The views of a scene show one set of named points, each view turned or mirrored, shifted and resized as a whole, with a little noise and some points left out.
(in the rows, 128 means zero)

Scene 1
View 1
j_42: [ 94 182 105 112 117 164 146  89 149 153 105 103 112]
j_377: [ 97 191 145  81 127 125 156 124  85 118 138 105 103]
j_955: [100 190 143 113 130 154 142  89 162 139 115 121 109]
j_469: [ 97 165 134 106 112 140 144 119 115 114 129 109 117]
j_977: [101 148 154 106  99 126 142 146  73  67 149 107 121]
j_22: [ 99 149 132 122  91 156 135 110 124  92 124 101 126]
j_772: [ 91 166  97 108 106 160 144 108 122 137 112  94 118]
j_369: [103 147 124 142 113 146 126 141 154 122 121 138 119]
j_848: [101 180 144 115 116 148 141  96 141 118 123 113 116]
j_719: [ 97 145  96 148 113 148 125 154 162 137 111 142 118]
j_215: [109 166 162 135 123 146 131 113 167 111 123 143 118]
j_88: [ 96 143 114 133  87 161 131 111 138 107 115 101 127]
j_356: [ 98 128  97 148  84 161 125 129 153 114 110 115 131]
View 2
j_719: [ 88  88 118 111 126 126  84  86 161 147  83 126 117]
j_977: [122 158 116 124 136 144 167 115 127 136 170 120  84]
j_772: [ 81 142  96 144 123 137  86 117 137 144 121 161 139]
j_42: [ 98 124  83 144 115 141  69 116 119 142  99 169 155]
j_369: [109 105 105 119 124 131  86 100 141 141  95 139 125]
j_215: [182  98  98 106 115 137 114  93 112 131 106 123 116]
j_469: [116 135  98 128 123 139 121 114 119 136 127 139 117]
j_356: [102 116 119 117 128 131  77  95 188 142 117 137 126]
j_22: [133 148 105 127 130 138 105 107 152 137 148 142 122]
j_377: [102 143  90 136 123 145 152 123  77 139 131 143 114]
j_848: [139 125  90 132 115 142  99 112 116 136 116 150 138]
View 3
j_377: [163 169  99 112 117 239 113 131  70 163 177 133  94]
j_215: [153 151 104 130 111 142 142  81 152 191 152  66 112]
j_955: [179 191 104 148 103 182 123  67 159 145 152 100 110]
j_848: [174 176 108 136  99 179 132  88 123 158 147  87 117]
j_719: [111 106 142 169  68 144 116 116 165 155 192  79 137]
j_369: [140 138 129 156  81 166 121 103 146 149 168  84 126]
j_88: [176 160 127 145  63 181 118 125  82 121 136  71 132]
j_977: [143 130 102  86 108 205 131 171  18 199 153  83 103]
j_469: [159 157 108 126 102 198 125 121  93 159 163  98 110]
j_356: [137 110 149 159  45 141 124 124 116 137 152  50 150]
j_772: [166 159 133 159  55 201 106 121 103 105 156  99 131]
View 4
j_22: [134 159 158 100 156  71 107 175 189 155 125 107 164]
j_356: [149 188 156 111 140  90  63 180 185 115 149 111 180]
j_369: [158 181 130 149 110 113  90 155 160 129 148 128 165]
j_977: [120  88 207 133 151  77 120 158 185 188 104 126  85]
j_955: [142 183  98 160  79 138 146 145 148 148 124 138 175]
j_377: [141 110 135 152 124  97 146 109 144 208 126 126  99]
j_215: [137 173 148 175  75 143 117 182 170 122 123 154 151]
j_42: [152 192  79 126 110 101 132 126 149 153 139 118 194]
j_469: [138 139 144 146 119  96 124 146 162 168 126 126 130]
j_88: [135 168 151 110 139  81 102 172 184 140 131 120 170]

In a view up to two points have been moved. Name them for each view, in the order of its rows, or write -.
view 1 -> j_369
view 2 -> j_215
view 3 -> j_88
view 4 -> j_22
